Each row is a point on a landscape with many valleys, with its height.
A ball rolls from a point to the lowest of its 4 nearest points, and stops where none of them is lower. Distance is the straight distance between rows; heights are no part of it.
q_610 (h 260): -13 -32 -50  20  41   4  -1  20   5 -16  66  25  -9  -4 -11  -5  67  12  28 -47  -4 -51   6  -8
q_650 (h 646):  -7 -16  -8 -16 -12  20   7   2   6   9   0  11  31 -17  12  23   9   2   9   6  12  -5  -1   6
q_358 (h 322):  -2  33  41 -11  -4 -15  -6 -11  -3  10 -18 -51 -12  28   4 -11 -22 -25 -32  -1 -23  34  42 -48
q_944 (h 465):  -2 -14 -31 -13   4  20   8  12   8  -3  12  20  26 -18  11  24  14   0  31  -8  15 -15  -3  -1
q_981 (h 143):   1  30  55 -12 -12 -18 -17 -11 -20  -4 -39 -17 -17  39  -8 -27 -34  -6 -35  18 -32  56   9 -14
q_161 (h 50):   4  -4   0 -21 -27  13 -11   7  -2 -10 -18   9  29  -7  -4  21 -17   5 -11   2   4  15 -19   9
q_280 (h 167):  -6 -34 -30  48  17 -14 -22  24  -5 -43  56  38 -17   9 -41 -19  40  21  12 -52 -19 -53 -17  14
q_355 (h 605): -12   8  18  -1  -7  -4   7  -4   7  25 -10   0  12 -12  12   0   0  -3   5  13  15  11   7  -8
q_809 (h 271):  -5 -31 -63  14  31  11 -10  13  12 -35  56  34   4   4 -15   6  60  20  11 -46 -14 -48  -8  -1
q_909 (h 860):   3   3   4  15  -4  -8   9  11  -9  21 -12  19  -7  -3  -9  -4  -4  14  41  11  11 -10 -21  24
q_125 (h 806):  14  11  23  27  -5 -29   8   4 -13  13 -29  33 -40   0 -28 -47 -18  30  44  16   9  -6 -49  42
q_220 (h 325):  32  23   3  -3 -34  -2 -26  -3  -4 -46 -24  20  -1  11 -16  -2 -41  16  -5  16   2   8 -87  64
q_928 (h 415):   4  20  40   4 -28  -9  -3 -11 -18   5 -36   3  -2   9  -5  -8 -34   9 -20  18  -3  33 -14   4
q_711 (h 512):  -4  -2 -10 -31   7  21  -8 -18  13   1  -1 -37  23  10  16  22  -2 -30 -52   0  -7  22  55 -49
q_673 (h 422):  20  22  21  11 -32  -4 -14  -5 -11 -16 -35  12  -4  12 -12 -11 -41  22  -1  26  11  21 -51  35
q_451 (h 248):  16  -1 -12   6   0   0  -3  16   1 -24   1  29  -2   5 -15   4   2  18  20 -15  -3 -19 -56  32
q_863 (h 317):   6 -36 -46  21  40  -3  17   7   9   3  51  13  -8 -15  -8   0  62   7  37 -22  12 -45   8  -6
q_386 (h 268):  -5  22  55  20 -10 -31  20  -9 -10  41 -33   3 -40  -2  -2 -39 -29  20  17  37  24  22  -1   6
q_804 (h 425): -11 -35 -56  -3  40   6  15   4  17  -4  31  18   2 -27   4   8  50   2  39 -19  18 -36  14  -4
q_324 (h 749): -18   7  25  10   1  10  18   1   3  44  -6 -26   2 -17  31  -2  -2 -13  -1  22  14   7  26 -17
q_608 (h 616):  -8  -5 -20 -32   5  21   4 -20  20   6  13 -41  27 -12  29  24   8 -32 -39   9   0   9  56 -35
q_459 (h 326):   6   0  -6 -23 -24  24 -19   5   1 -15 -17   6  40  -8  -7  34 -12  -2 -23  -6   0  14  -9   8
q_109 (h 403):   4 -25 -33   8  19   2  11  16   4 -10  34  31   4 -14  -6   6  37   7  33 -28   1 -37 -16  16
q_502 (h 526):  -7 -12  -8 -12 -20  10   3   0   7   9  -5  16  32 -19   0  21   5   3  11   9  13   7 -10  19
q_98 (h 280):  21  17  10  -7 -45  -1 -29   4  -6 -37 -35  22  15  13 -10  12 -41   5 -22  13   0  30 -53  37
q_882 (h 237):  12 -20 -66 -16  22  29  -4  22  12 -29  29  28  31 -17  -5  29  31  12  24 -32  -4 -35 -20  26
q_898 (h 657):   1   0  13   2 -21  -1  -1   8   1  10 -13  23  10  -1  -5   6  -6  10  12  11  12  15 -19   7
q_990 (h 358):   8  16  41 -16 -28  -8 -34 -14 -20 -36 -38 -11   0  34 -11 -15 -48  -4 -51   9 -31  54  -7 -20
q_725 (h 413):   5  24  37  10 -32 -17  -2 -13 -20   7 -48  11 -11  15  -9 -25 -40  19 -17  30  -8  33 -23  12
q_172 (h 145):   5  19  57  17 -27 -16   0 -10 -22  26 -51  -3 -23   2  -7 -39 -32  13  -6  26  13  27 -10   1
q_580 (h 323): -11  20  49   3 -15 -12   7  -6  -7  31 -29 -26 -14   4   4 -23 -35 -10 -20  22 -15  26  32 -22
q_286 (h 475):  20  10   8  11 -19 -21 -12  10 -12 -31 -21  28 -17   8 -18 -13 -20  21  17  16   1 -17 -72  54
q_160 (h 92):  18  17  13  33  -4 -28  10   7 -13  -9 -16  23 -52  19 -44 -51 -16  41  36   7   0 -30 -70  66
q_640 (h 767): -13  -6   9   9  14  -2  28   2  10  49  17 -23   2 -32  34   2   8 -17  15  21  36 -10  44 -15
q_747 (h 359): -15  13  28 -22   4   1   7 -20  -1  15  -6 -60  -6  11  20   1 -14 -31 -34   8 -25  24  59 -43
q_290 (h 923):  -9 -21 -47 -20  22  20  33 -19  20  17  26  -3  20 -36  35  24  29 -21  19   5  36 -21  21  -5
q_943 (h 130):  17  22  22  -6 -44   0 -21  -4 -21 -30 -35  11  -9  16 -12 -13 -53  14 -23  21   0  24 -51  30
q_824 (h 416):   9  20  19 -40  14  -1  -5  -3   7 -10 -12 -58  -5  40  10   9  -4 -36 -51  -9 -36  18  63 -48
q_9 (h 420):  -6  13  14 -29 -11  17  -6  -9  -2  -6 -11 -39  16  24   6  13  -7 -23 -46   4 -25  31  39 -34
q_730 (h 357):   1  22  28 -21 -12  -3 -17 -11 -15 -23 -26 -30  11  29 -13  -6 -28 -10 -48  -3 -23  40  12 -23
q_749 (h 525):  11   2  -3   4  -7  -3   1   9  -1   0   1  28  -2  -1 -11   1  10  15  30  -4   7  -8 -45  29
q_604 (h 282):   4  -4 -17  30   7 -13  -6  13   3 -24  21  35 -14  16 -20 -16  15  16  35 -21  -3 -38 -49  29
q_875 (h 362):   9  30  37 -29   0   1 -12  -5  -7 -16 -21 -46  -2  49 -10   2 -21 -33 -42  -8 -37  35  49 -41
q_367 (h 247): -10  26  50  -7 -13 -17  -3 -11 -21  -3 -29 -23  -4  36  -1 -18 -36  -6 -35  10 -22  44  19 -24
q_79 (h 758):  -9 -22 -29  20  51  12  39  -7  36  51  57 -23 -20 -48  37  11  35 -18  45   8  41 -32  44 -21
q_433 (h 390): -12  16  37  13 -11 -10  13  -9  -7  28 -18 -14  -8  -8  11 -17 -23  -4   3  13  11  23  15 -18
q_219 (h 846):  -1  -4   1  26  25 -21  14  12  -8  23   7  31 -20 -11 -11 -11  13  19  42  -8  10 -15 -20  27
q_171 (h 691):  -5 -17 -14  32  31 -17   5  21  -5  16  29  28 -24  -1 -23 -19  36  17  51 -22   2 -32 -13  15
q_412 (h 370):  -1  11  35  10 -14 -20   7 -10 -16  33 -21   2 -15  -8   3 -19 -15  11  16  23  13  23  -9   3
q_346 (h 360):   6  33  55 -18  12 -20   1 -12 -21   2 -26 -50 -31  42  -8 -41 -30 -20 -13   0 -45  46  37 -33
q_828 (h 417): -10  10  33  -7  -9   7  -7  -5   3  13 -18 -27  16   3  13   3  -5 -23 -24  13  -9  31  34 -36
q_52 (h 437):  25  37  49 -56  30 -24   7  -5  -9 -34 -42 -49 -27  61 -22  -9 -35 -30 -29 -22 -46  31  45 -33
q_350 (h 621):  -1 -22 -35   5  50  11  35   0  15  28  35   0 -14 -38  23   4  41   1  41  -3  29 -34  29  -3
q_495 (h 637):   6   1  -5  24   9 -22   7  17  -9  -6   2  24 -13   6 -25 -19  22  25  46 -14   1 -37 -34  37
q_260 (h 234): -14 -45 -33  51  37 -17   5  15   3 -14  76  36 -32   4 -31 -24  68  15  15 -42 -10 -49  16 -14
q_808 (h 919): -10  12  30  14   8  -6  21  -4  11  50  -6 -53  -3  -5  30  -5  -7 -27 -13  18   4   9  62 -44
q_307 (h 795): -19 -21 -48 -30  -7  33  -6 -31  37   1   6 -53  28 -19  45  51  19 -25 -48   8   8   7  63 -45
q_646 (h 611):  20   8  -5  20  -8 -16   5  15 -12 -30  -1  41 -22  16 -31 -24 -17  28  28  -6   1 -26 -73  60
q_992 (h 105):  -1 -29 -28  36  23  -9 -15  18   2 -27  48  35 -13   6 -33 -23  39  19  27 -46 -16 -47 -24  24
q_366 (h 368):  22   0  -7 -12 -27  12 -34   7  -6 -33 -16  23  27   1  -7  22 -23  -1 -14   0   2  14 -44  39
q_595 (h 77):  19  -9 -39  -5  -4   9 -18  16  -2 -42  12  33  22   2 -13  15  -2   3   6 -13  -7 -14 -58  39
q_209 (h 435):  -9   6  -2 -28  -8  12   0 -13   7  10  -8 -45  14   5  24  17  -2 -19 -43   8  -7  22  52 -42
q_585 (h 343): -10  36  64   4  -3 -27   6 -16 -24  41 -41 -44 -33  20   4 -33 -36  -8 -21  20 -24  48  22 -26
q_134 (h 131):  -4  -6   6   3   5   1  33   6   2  34   4   7  -6 -32  18   3  11   6  25  18  18  -1  14   1
q_365 (h 825): -22 -23 -30   3  28  17  21 -31  38  36  36 -47 -11 -35  65  25  19 -35  -2  19  41 -20  60 -33
q_338 (h 366):   6 -10 -37 -27 -12  28  -7  12   8 -22   0   5  41 -22   1  32   1  -7  -2 -17   3   1 -16  21
q_694 (h 338):  -9  16  47  18  -6 -15  10  -5 -16  40 -16 -25 -18  -1  14 -25 -29  -5  -5  23   5  31  37 -27
q_317 (h 215):   0 -15 -24  53  14 -24 -12  19  -7 -21  56  43 -35  18 -35 -27  42  25  30 -38 -12 -51 -26  21
q_243 (h 857):   5  10  29  20 -11 -11   8  -5 -15  18 -31  27 -30   3 -14 -32 -28  26  23  29   9  10 -38  35
q_939 (h 466):   4  24  23  -9 -32  -1 -10  -3  -6   0 -27   4   5  15 -12  -1 -33   9 -27  11  -5  29 -10   7
q_107 (h 231):   4 -38 -74 -11  27  26 -18  17  14 -47  46  31  22   1 -14  26  36  15  10 -47 -16 -42 -24  18
q_921 (h 730):  -6 -17 -23 -14   1  23   8   2  15   9   8   2  18 -23  20  35  15 -17   0   8  12  -7  19  -7
q_73 (h 513):  -2 -13 -20 -34  -8  31  -7  -7  10  -4  -2 -13  41 -17  16  36  -4  -6 -25  11   8  11  22 -11
q_93 (h 921): -20 -23 -15 -12   6  23  18 -18  29  24  21 -38   6 -34  42  23  11 -30 -16  16  17  -9  55 -35
q_35 (h 814): -15 -25 -24 -22  -3  27  -7 -21  27  16   6 -32  23 -18  39  36  12 -28 -35  16  21   3  50 -34
q_388 (h 555):   2 -13 -14   8  28  -8  24  14   0   5  24  33  -5 -13 -14  -8  28  17  42 -23   3 -37 -12  16
q_154 (h 901): -21  -5   7  -3   6   4  11 -18  24  36   9 -56  12 -19  40   7  -4 -36 -22  13   6   2  56 -41
q_195 (h 361):  21  13   9  -5 -32  -3 -15  -3  -5 -29 -26  18  17   7  -6   7 -20  -2  -9  15   3  16 -47  35
q_974 (h 879):  -4 -18 -60 -35   8  35   0 -15  27  -1  14  -9  28 -31  22  43  22 -17 -20  -3  20  -6  22  -3
q_202 (h 464):   5  -6  -7  40  17 -30  -5  14 -12 -19  28  40 -35  23 -38 -29  27  37  29 -25 -11 -41 -50  32
q_264 (h 315):   6  30  37  -5 -40  -4 -24 -13 -21 -21 -32   6  -1  19 -17  -7 -41   6 -33  15 -13  32 -35  11
q_193 (h 327):   3 -30 -57 -18  11  26   1   0  12 -14  16  17  29 -19   4  32  30  -1   9 -21  16 -20  -6  10
q_578 (h 734):  -6   4  -2  -7  -5  15  10   1  12  13 -12  -7  22 -14  13  12   3 -15  -4  17  12   8   9 -19
q_813 (h 316):  -1  35  45 -26 -10 -17 -10  -8 -17 -10 -35 -39  -7  45 -18 -18 -30 -16 -46  -9 -37  44  36 -40
q_879 (h 686):  -8  10  21  25   3  -3  24   7   2  44  -8   7 -13 -28  16 -12  -2   2  38  23  33  11   2  12
q_605 (h 852): -17   0  -3  -6   9  13  10 -13  11  36  14 -32   3 -28  31  13   4 -19  -9  22  21  -2  46 -28
q_189 (h 630):   1   7  20   6 -18  -6   3  -6 -16  11 -22  12  -3 -11   0 -10 -18  14  11  15   0  16 -18  20
q_788 (h 764): -19   3   9   1  -4   3  14  -7   4  25   2  -8   5 -24  25  13   0 -10  -9  17  17  -3  29 -24
q_261 (h 244):   6 -12 -38 -10   5  19  -3  10   0 -20   5  29  21  -6  -4  25  13   3  13  -8  10 -19 -34   5
q_575 (h 188):  13 -20 -50   5  18  10 -16  25   6 -34  23  34  23   1 -11  19  28  21  20 -37  -6 -38 -44  31
q_660 (h 183):  16 -23 -58  -8  11  12 -32  23  -4 -59  33  32  19   0  -8  21  16  19   5 -42 -27 -40 -55  34
q_902 (h 288):  -8  23  45  -8 -18 -11 -10  -6 -19   6 -21 -24   3  21   6 -12 -35 -11 -29   9 -20  33  28 -34
q_341 (h 208): -14 -35 -41  51  23 -13 -24  16  -1 -25  76  35 -23  10 -35  -8  58  19   8 -44 -19 -57   3  -6

For each start below, name the point where the ball stops.
q_9 | q_981
q_605 | q_981
q_154 | q_981
q_93 | q_981
q_365 | q_992
q_974 | q_595
